Each scene shows the same named points in several views. A view is turned or mirrored, shifted and resized as a whole, has a little noise and may leave points out.

Scene 1
View 1
z_33: 6  7  -4  -9  6  -18  -26  -1  -1  -6  -23  -10  0  -11  3  -18  -9  -27  1  23  -19  -34  -8  -10  0  34  -13
z_6: 8  3  -4  -3  10  -11  -29  10  -1  -4  -24  -17  -1  -13  8  -7  -13  -25  -4  25  -18  -29  -16  -9  -9  35  -4
z_556: -10  11  13  0  12  4  -23  31  11  -4  -21  -15  22  -14  -6  4  1  -14  -20  17  -4  -16  -19  -30  -14  11  -19
z_117: -12  -4  17  -13  17  1  -9  -4  11  1  -21  8  19  -24  -13  -4  -22  -16  -8  11  9  -20  -6  -16  -8  6  -22
z_410: -11  -4  16  -7  16  11  -12  6  18  1  -25  1  10  -21  -5  5  -22  -16  -13  15  9  -22  -13  -14  -12  16  -7
z_698: -28  0  29  9  25  27  -21  36  20  6  -19  -9  32  -20  2  38  -15  -4  -45  11  13  5  -40  -32  -24  -1  -11
z_267: -36  20  24  -9  11  -7  -25  -15  12  1  -8  17  32  -10  1  16  -3  -11  -34  7  -7  -3  -29  -21  22  4  -42
z_175: -7  -4  9  -18  16  -19  -12  -24  -3  0  -17  14  15  -23  -9  -16  -23  -22  2  12  -4  -23  -4  -7  5  12  -30
z_885: -9  7  11  -11  6  3  -15  -4  23  -3  -24  5  4  -14  -5  -4  -12  -20  -6  17  2  -33  -5  -12  1  26  -11
z_180: -2  -3  6  -13  12  -11  -16  -10  4  -1  -22  4  5  -19  -3  -11  -21  -24  1  18  -5  -30  -6  -7  -3  24  -15
z_880: -13  -5  16  -15  13  4  -8  -17  20  2  -24  16  5  -22  -6  -1  -28  -18  -6  14  11  -29  -6  -7  1  19  -11
z_738: 0  10  -5  -15  7  -38  -29  -22  -15  -5  -13  0  9  -10  4  -23  -6  -29  1  20  -30  -27  -10  -6  17  26  -34
z_18: 13  -19  -3  -18  18  -18  -8  -16  -10  0  -25  2  2  -28  -8  -27  -36  -29  18  18  -3  -36  4  2  -13  22  -11
z_704: -2  12  5  -8  8  -17  -25  9  -1  -6  -16  -10  18  -12  -5  -14  1  -21  -6  18  -17  -24  -11  -22  -2  17  -28
z_122: -20  -3  22  -15  12  13  -5  -17  30  3  -24  21  7  -22  -8  5  -28  -15  -10  10  18  -28  -6  -9  2  16  -11
z_985: -6  -12  6  -15  18  -12  -15  -27  -1  4  -20  14  6  -24  2  -3  -35  -23  -3  15  -2  -23  -12  2  1  21  -14
z_382: 6  3  1  -9  9  -12  -17  10  0  -6  -23  -11  10  -18  -9  -21  -8  -24  5  20  -10  -33  -2  -17  -12  21  -17
z_332: -37  16  27  -13  10  -5  -17  -22  20  1  -10  26  29  -14  -7  11  -8  -11  -28  6  2  -7  -20  -20  23  1  -43
z_904: -3  -13  10  -13  16  5  -11  -13  16  4  -27  9  -2  -23  -2  1  -35  -21  -3  17  8  -31  -8  -1  -9  26  1
z_499: -1  -13  -2  -14  22  -32  -26  -37  -23  7  -15  10  8  -22  12  -6  -37  -29  -5  18  -20  -16  -20  8  8  24  -23
z_279: 13  1  -4  -8  10  -16  -21  10  -7  -5  -23  -16  4  -16  -4  -22  -11  -27  6  22  -16  -35  -5  -13  -13  27  -12
z_862: 6  -19  7  0  25  14  -15  26  5  4  -29  -17  7  -27  0  7  -33  -19  -8  19  8  -21  -17  -13  -36  19  9
z_376: -10  11  9  -23  1  -17  -12  -29  15  -6  -19  19  6  -13  -11  -23  -11  -22  5  14  -5  -38  5  -8  20  21  -30
View 2
z_279: -11  -2  0  -3  21  -1  -8  15  -17  -5  8  4  4  34  -9  0  11  -12  -4  19  3  8  2  5  4  1  10
z_499: -10  2  5  -7  24  -9  9  -16  -25  -8  5  -3  -7  6  -11  -3  12  -8  -27  16  0  13  12  8  -16  -12  -10
z_985: -3  -3  0  -7  20  -8  9  -11  -27  -4  4  2  1  4  -6  -7  7  -10  -17  6  5  10  3  1  0  -3  2
z_122: 14  -6  -8  -10  14  -12  14  -5  -23  0  9  10  8  -7  2  -12  1  -9  -8  0  10  10  -10  -6  15  2  17
z_862: 1  -9  9  20  17  -9  -5  16  -29  -2  6  0  13  15  -5  0  14  -10  11  10  18  1  11  1  26  5  13
z_410: 10  -5  -3  0  15  -12  5  9  -20  -2  11  6  10  3  -2  -5  7  -7  0  10  11  8  -2  -2  17  0  16
z_175: -4  0  -13  -19  18  -6  9  -6  -23  -10  8  12  2  5  -7  -6  6  -3  -26  6  1  15  0  -2  -1  -5  7
z_18: -21  -5  -2  -8  24  3  -1  -5  -33  -8  -2  3  2  30  -11  -4  8  -13  -17  1  3  9  3  -2  1  7  5
z_904: 3  -9  3  -2  19  -8  7  -6  -28  2  2  1  7  8  -1  -10  4  -15  -4  2  10  6  -4  -2  11  6  10
z_382: -8  -1  -6  -10  19  -2  -6  17  -14  -6  10  9  6  30  -8  0  10  -9  -7  19  2  10  -2  3  4  1  15
z_33: -6  0  1  -11  21  -4  -4  8  -10  -2  8  0  -1  31  -6  -3  8  -15  -8  25  -1  10  -5  8  -6  -2  9
z_738: -10  6  -7  -24  23  -4  2  0  -8  -9  12  4  -7  24  -11  -1  9  -9  -26  28  -7  17  0  10  -20  -11  0
z_880: 8  -6  -7  -10  16  -9  10  -4  -24  -1  7  8  7  1  0  -11  3  -10  -10  3  8  10  -8  -4  11  3  15
z_698: 30  -3  -3  21  7  -25  7  28  -13  -4  26  11  17  -21  -2  4  17  7  12  23  22  6  14  3  34  -15  19
z_267: 24  6  -17  -16  12  -22  16  6  -4  -8  26  15  2  -22  -3  -3  9  7  -20  27  3  17  0  6  1  -23  10
z_117: 4  -3  -11  -8  15  -9  6  7  -22  -8  12  14  9  2  -5  -4  8  -1  -11  6  8  11  1  -4  15  -3  16
z_376: 0  0  -15  -32  19  -3  8  -5  -13  -5  9  12  0  15  -3  -10  -1  -11  -23  10  -4  16  -16  -2  -7  0  13
z_332: 22  4  -21  -21  11  -19  18  1  -8  -8  24  18  4  -22  -2  -6  4  7  -23  17  3  18  -4  0  4  -18  14
z_885: 9  -4  -6  -13  17  -9  5  6  -13  1  11  7  6  12  0  -8  3  -13  -4  14  5  10  -12  0  8  2  17
z_180: -3  -3  -3  -11  20  -5  3  1  -20  -4  7  5  3  16  -6  -6  7  -11  -12  12  3  10  -2  2  2  0  10
View 3
z_904: 4  -2  5  9  -17  -2  -4  -7  -1  8  -2  7  -3  0  6  -4  -6  -1  4  4  -12  19  -4  -4  -3  2  -10
z_180: 2  0  6  11  -8  -8  -4  -1  -2  5  3  8  -4  4  6  -1  -6  -8  3  -1  -13  10  7  -6  -2  0  -3
z_376: 10  7  10  5  -6  -12  -10  2  -5  3  3  12  -5  12  -3  1  -12  -8  11  9  -21  4  20  -9  -1  -5  2
z_499: -3  14  8  34  -11  -7  6  2  2  3  12  6  -5  0  13  6  -13  -8  5  0  -13  11  9  -10  -12  -5  4
z_880: 7  0  6  2  -16  -3  -4  -5  -2  7  -4  8  -2  1  1  -1  -7  0  9  10  -13  14  2  -6  -4  3  -1
z_279: -4  -7  5  12  1  -12  -7  1  -4  4  8  10  -5  7  11  -3  -1  -16  -5  -16  -11  7  9  -3  2  1  -9
z_985: 1  7  6  18  -14  -4  0  -2  1  4  4  8  -3  0  7  2  -10  -4  6  5  -13  15  3  -9  -6  -1  -1
z_382: -2  -8  4  5  1  -11  -7  1  -5  3  5  10  -3  8  7  -2  1  -14  -2  -12  -12  6  10  -4  2  3  -3
z_267: 13  1  5  3  -13  -9  16  2  -5  14  -4  -1  -4  -7  -3  14  -2  -1  19  2  -10  -9  18  -9  -12  7  29
z_698: 4  -24  -6  -9  -18  1  22  -7  -4  19  -14  -5  1  -20  3  6  14  3  7  -12  2  2  -8  -2  -10  24  19
z_556: 3  -19  0  -5  -5  -8  6  -2  -7  12  -3  2  -2  -3  4  2  9  -9  2  -17  -6  -1  7  -1  -2  13  9
z_175: 2  10  7  10  -7  -8  -4  2  0  -1  4  11  -1  5  2  3  -9  -6  9  9  -16  10  11  -10  -6  1  10
z_410: 4  -10  1  -1  -14  -3  1  -5  -3  10  -6  5  -2  -4  3  -1  1  -2  5  -1  -8  10  -1  -3  -4  9  0
z_33: 2  -5  8  15  -4  -13  -4  0  -7  8  7  7  -8  8  8  -2  -4  -14  1  -13  -13  3  14  -3  1  -4  -9
z_6: 0  -10  5  16  -7  -10  0  -2  -7  11  6  3  -9  3  11  -3  -1  -12  -2  -18  -9  5  8  0  0  -1  -11
z_117: 1  -5  3  -3  -6  -5  -1  -1  -2  3  -2  9  1  0  2  2  0  -5  5  1  -10  9  4  -6  -4  10  10
z_862: -7  -18  -3  2  -12  1  0  -8  0  7  -3  5  1  -7  13  -6  7  -4  -7  -11  -2  21  -16  -1  -1  13  -11
z_704: 1  -8  4  5  1  -14  0  3  -6  6  5  7  -5  5  5  3  1  -14  3  -14  -10  -2  17  -4  -1  3  7
z_885: 10  -7  6  0  -12  -8  -4  -4  -6  11  -4  6  -6  4  0  -2  -3  -5  7  0  -13  7  9  -3  0  2  -5
z_332: 14  3  6  -2  -13  -7  10  1  -4  10  -6  3  -2  -4  -7  11  -5  1  20  10  -13  -4  17  -11  -11  7  28
z_122: 10  -1  6  -3  -19  -1  -3  -6  -2  9  -8  7  -1  -1  -3  -1  -6  4  11  14  -14  13  1  -6  -4  5  2
z_738: 2  8  10  24  0  -16  -1  6  -4  4  13  8  -8  10  8  5  -9  -16  5  -9  -16  -3  25  -8  -4  -8  4
View 4
z_698: 13  -10  -33  -22  -3  -38  -6  21  14  -3  -7  23  -17  22  -33  3  4  -8  -16  5  -9  1  39  2  16  5  -28
z_880: -1  4  -10  4  -8  -12  6  5  5  0  9  21  -8  7  -6  5  -1  6  3  8  -8  12  8  -13  4  -19  -2
z_862: 8  -3  -9  0  -17  -16  11  20  -3  -6  0  2  -7  2  -23  -10  10  -13  -22  -3  -9  8  19  3  15  1  1
z_267: 3  -4  -25  -15  0  -34  -13  -8  26  4  10  35  -13  30  -6  14  -14  5  3  17  -11  -4  23  -4  -15  -15  -14
z_738: 0  0  -3  1  -13  -18  -3  -17  22  3  25  8  -1  19  5  -6  -17  -5  -4  11  -13  -7  0  2  -30  -21  25
z_499: -1  6  9  5  -19  -9  1  -18  11  -3  13  19  -4  9  19  5  -4  -8  -13  12  -16  -2  14  7  -25  -12  10
z_175: -1  0  -4  3  -9  -17  8  -13  5  3  13  21  -7  11  -2  9  -5  7  4  9  -12  7  4  -8  -19  -17  6
z_885: 0  1  -16  1  -9  -16  0  10  13  0  15  13  -6  11  -13  -5  -7  3  2  7  -7  8  6  -12  5  -22  6
z_18: 0  1  9  13  -19  -6  19  -6  -6  -1  14  3  -2  -2  -4  -4  2  -2  -7  2  -12  9  -3  -3  -14  -13  22
z_376: -4  2  -9  7  -7  -15  4  -9  12  5  23  18  -5  14  -2  2  -15  12  14  11  -9  7  -6  -16  -15  -30  15
z_410: 4  -1  -15  -1  -9  -18  4  11  6  -1  5  15  -9  9  -18  -1  1  -1  -5  5  -8  8  14  -8  9  -12  -4
z_279: 4  -4  -6  3  -16  -18  7  2  9  1  19  -6  -1  9  -16  -17  -7  -10  -12  1  -10  -1  2  -1  -10  -13  26
z_382: 5  -5  -10  1  -13  -20  7  5  8  0  17  -3  -4  10  -20  -15  -7  -6  -9  0  -9  1  1  -3  -6  -13  22
z_556: 10  -10  -26  -12  -6  -33  -2  12  15  1  9  6  -9  21  -32  -10  -7  -6  -9  3  -8  -2  17  -1  1  -7  2
z_180: 1  1  -4  4  -15  -12  6  1  7  -1  14  8  -3  7  -5  -6  -4  -3  -6  5  -10  5  5  -4  -6  -16  13
z_122: -2  4  -13  3  -6  -13  6  8  4  0  6  26  -11  7  -8  10  0  10  8  9  -7  15  10  -16  9  -20  -9
z_117: 4  -4  -12  -1  -7  -22  9  0  2  1  7  18  -9  10  -18  6  -1  5  0  5  -10  9  11  -9  -5  -10  -2
z_33: 2  1  -7  3  -15  -15  -1  1  17  0  21  0  -1  12  -7  -16  -12  -8  -8  5  -10  -2  1  -2  -9  -20  25
z_704: 6  -8  -16  -5  -9  -29  0  -2  17  3  19  5  -5  21  -19  -10  -13  -4  -6  5  -10  -4  6  -2  -16  -15  17
z_6: 4  1  -9  1  -17  -14  -2  7  17  -3  16  -2  -2  11  -8  -18  -8  -13  -16  4  -10  -2  9  3  -1  -15  19
View 5
z_880: -1  -3  -9  6  -6  -3  7  -5  4  9  -13  5  -5  -3  -15  -9  -2  10  9  -2  3  14  -6  21  -2  -7  4
z_904: -1  -4  -3  -1  -6  -6  6  1  2  8  -10  4  -9  -2  -17  -6  -5  11  12  0  6  13  -2  14  -1  -12  4
z_180: 2  -3  -4  -2  7  -7  11  1  0  5  -15  8  -2  -2  -13  -9  -6  12  11  -3  5  6  -4  21  4  -4  -2
z_499: -6  -14  5  -7  21  -2  3  10  4  14  -15  17  -14  -11  -10  -9  -6  15  23  -8  6  2  -7  37  5  -9  -6
z_279: 9  0  0  -11  15  -15  15  7  -5  -4  -16  11  3  4  -12  -8  -10  13  9  -2  9  -2  -1  13  7  -1  -10
z_556: 14  7  -6  5  -2  -12  11  4  -2  -2  -8  20  0  21  -5  -18  -10  -1  6  5  10  4  -8  19  -6  13  -8
z_122: -1  -2  -12  11  -12  -1  6  -8  5  11  -12  5  -6  -2  -15  -11  0  8  7  0  2  17  -8  22  -5  -5  6
z_698: 11  8  -6  16  -20  -9  1  7  4  8  1  28  -15  32  -2  -20  -8  -16  13  8  11  18  -11  22  -22  15  -2
z_117: 3  1  -9  5  -1  -5  9  -3  0  7  -16  13  -2  4  -9  -7  1  4  10  -3  2  16  -9  23  -6  2  -1
z_6: 8  -3  2  -7  8  -12  10  10  -2  0  -8  11  -3  7  -13  -16  -15  12  10  2  14  -6  0  16  7  -3  -8
z_738: 3  -8  -2  -5  26  -4  12  3  1  4  -19  15  3  -7  -8  -16  -9  20  12  -7  7  -11  -10  36  13  2  -14
z_985: -3  -8  -2  0  5  -3  5  3  4  12  -12  11  -9  -6  -13  -10  -5  12  15  -4  5  7  -5  26  2  -8  -1
z_410: 4  1  -6  6  -8  -7  7  0  2  6  -9  11  -6  9  -12  -11  -5  3  9  2  6  13  -5  16  -6  -1  1
z_382: 9  2  -4  -5  12  -13  16  3  -4  -3  -17  12  5  5  -10  -9  -7  12  7  -1  7  1  -3  15  5  2  -9
z_33: 7  -4  -1  -7  13  -10  13  5  -2  -1  -14  9  2  0  -13  -15  -12  17  8  -1  10  -8  -2  19  11  -2  -9
z_267: 3  -2  -13  19  1  5  3  -6  9  14  -10  24  -6  7  -1  -27  -4  2  10  -2  4  2  -20  48  -7  14  -7
z_862: 6  3  4  -6  -8  -17  7  14  -3  1  -6  14  -12  16  -13  -3  -8  -1  15  4  11  17  2  3  -8  -5  1
z_376: 0  -5  -13  7  7  1  13  -13  3  7  -20  3  7  -13  -14  -13  -2  20  3  -5  0  2  -11  31  8  -3  -1
z_885: 5  0  -10  6  -4  -5  10  -4  1  4  -11  6  1  2  -14  -15  -7  12  4  1  7  4  -5  19  2  -2  0
z_332: 1  -2  -17  21  -1  6  5  -11  8  15  -13  19  -3  1  -3  -23  0  4  8  -3  0  9  -20  46  -7  11  -3
z_18: -2  -5  2  -13  16  -11  13  5  -4  2  -21  6  -2  -9  -15  3  -1  16  15  -7  2  11  0  14  6  -12  -2
z_704: 10  2  -5  -1  14  -9  14  2  -1  -1  -16  17  5  7  -6  -16  -9  9  8  -1  7  -2  -8  25  4  9  -12
View 6
z_117: -15  -15  4  3  -7  3  -9  3  -8  1  -4  0  0  -13  -3  10  17  -20  -3  4  9  0  -5  -1  5  -10  4
z_180: -22  -11  5  -4  2  -3  -9  5  -10  15  4  -1  11  -9  0  7  11  -25  4  6  9  0  -9  0  -7  0  7
z_18: -34  -19  11  -2  1  -6  -11  13  -10  28  12  2  10  -6  7  1  10  -36  7  11  2  7  -5  1  1  3  21
z_862: -8  -27  -11  3  14  2  -22  8  -17  28  7  10  4  -2  2  6  12  -7  -16  -7  14  2  -14  -11  15  -15  11
z_904: -21  -13  -7  4  -2  3  -11  9  -11  22  6  -1  4  0  1  15  3  -24  0  1  14  4  -15  5  -1  -8  7
z_885: -18  -6  0  -3  -2  -1  -9  4  -15  8  2  -12  9  -10  -8  15  12  -17  2  -3  14  1  -16  -3  -9  -6  0
z_880: -20  -9  -3  4  -10  4  -7  6  -9  8  1  -6  1  -6  -2  16  7  -25  2  3  13  3  -12  6  -3  -9  2
z_376: -31  1  15  -6  -12  -5  -1  3  -8  0  1  -16  11  -16  -6  11  13  -34  15  9  6  1  -8  4  -18  4  2
z_499: -20  -5  2  -6  11  -4  -3  1  5  17  1  22  14  -9  13  1  5  -35  10  22  9  -4  2  14  -12  18  8
z_267: 1  5  1  -4  -2  5  -1  -13  2  -26  -18  7  5  -24  -6  13  19  -13  0  10  17  -13  0  5  -11  -2  -18
z_332: -6  3  2  0  -13  7  0  -9  2  -27  -18  1  0  -22  -8  16  17  -19  3  10  15  -8  -1  8  -10  -6  -15
z_122: -18  -7  -6  8  -16  8  -6  5  -8  4  -3  -8  -3  -5  -4  22  6  -23  0  1  16  4  -14  9  -2  -14  -3
z_985: -22  -9  -1  0  -1  1  -5  5  -3  15  3  9  7  -6  6  9  4  -31  5  12  11  2  -5  11  -6  3  6
z_704: -14  -10  15  -12  12  -8  -11  -2  -12  2  1  -2  17  -22  -6  0  25  -15  1  3  6  -7  -6  -14  -9  3  4
z_175: -25  -8  10  -1  -9  -1  -4  3  -2  1  -3  1  6  -15  2  8  13  -34  8  15  6  0  -1  6  -5  2  5
z_738: -23  -1  18  -17  13  -13  -3  -3  -3  7  2  2  24  -20  1  -3  17  -30  15  15  6  -6  -1  -1  -22  20  7
z_698: 19  -17  -19  6  10  13  -18  -8  -11  -9  -14  17  -5  -14  -7  14  21  12  -26  -8  23  -11  -10  -11  16  -25  -13
z_410: -10  -13  -5  3  0  4  -12  4  -12  9  0  -1  3  -9  -4  14  12  -13  -7  -2  15  0  -13  -3  3  -14  0
z_6: -15  -10  1  -12  22  -10  -14  4  -15  24  10  1  20  -9  -2  3  14  -13  -1  -1  13  -4  -13  -11  -11  5  7
z_556: -1  -15  3  -6  12  -1  -16  -3  -16  0  -2  0  10  -19  -9  6  26  0  -12  -6  13  -7  -11  -18  2  -12  -1
z_382: -21  -16  13  -9  9  -9  -13  5  -16  15  7  -7  15  -16  -5  1  21  -19  0  1  5  0  -9  -15  -4  0  12

In a view up to two points have been moved. Name them for each view, in the order of its rows, or write none.
view 1: z_175
view 2: z_279
view 3: z_117, z_862
view 4: z_382, z_180
view 5: z_985, z_376
view 6: none
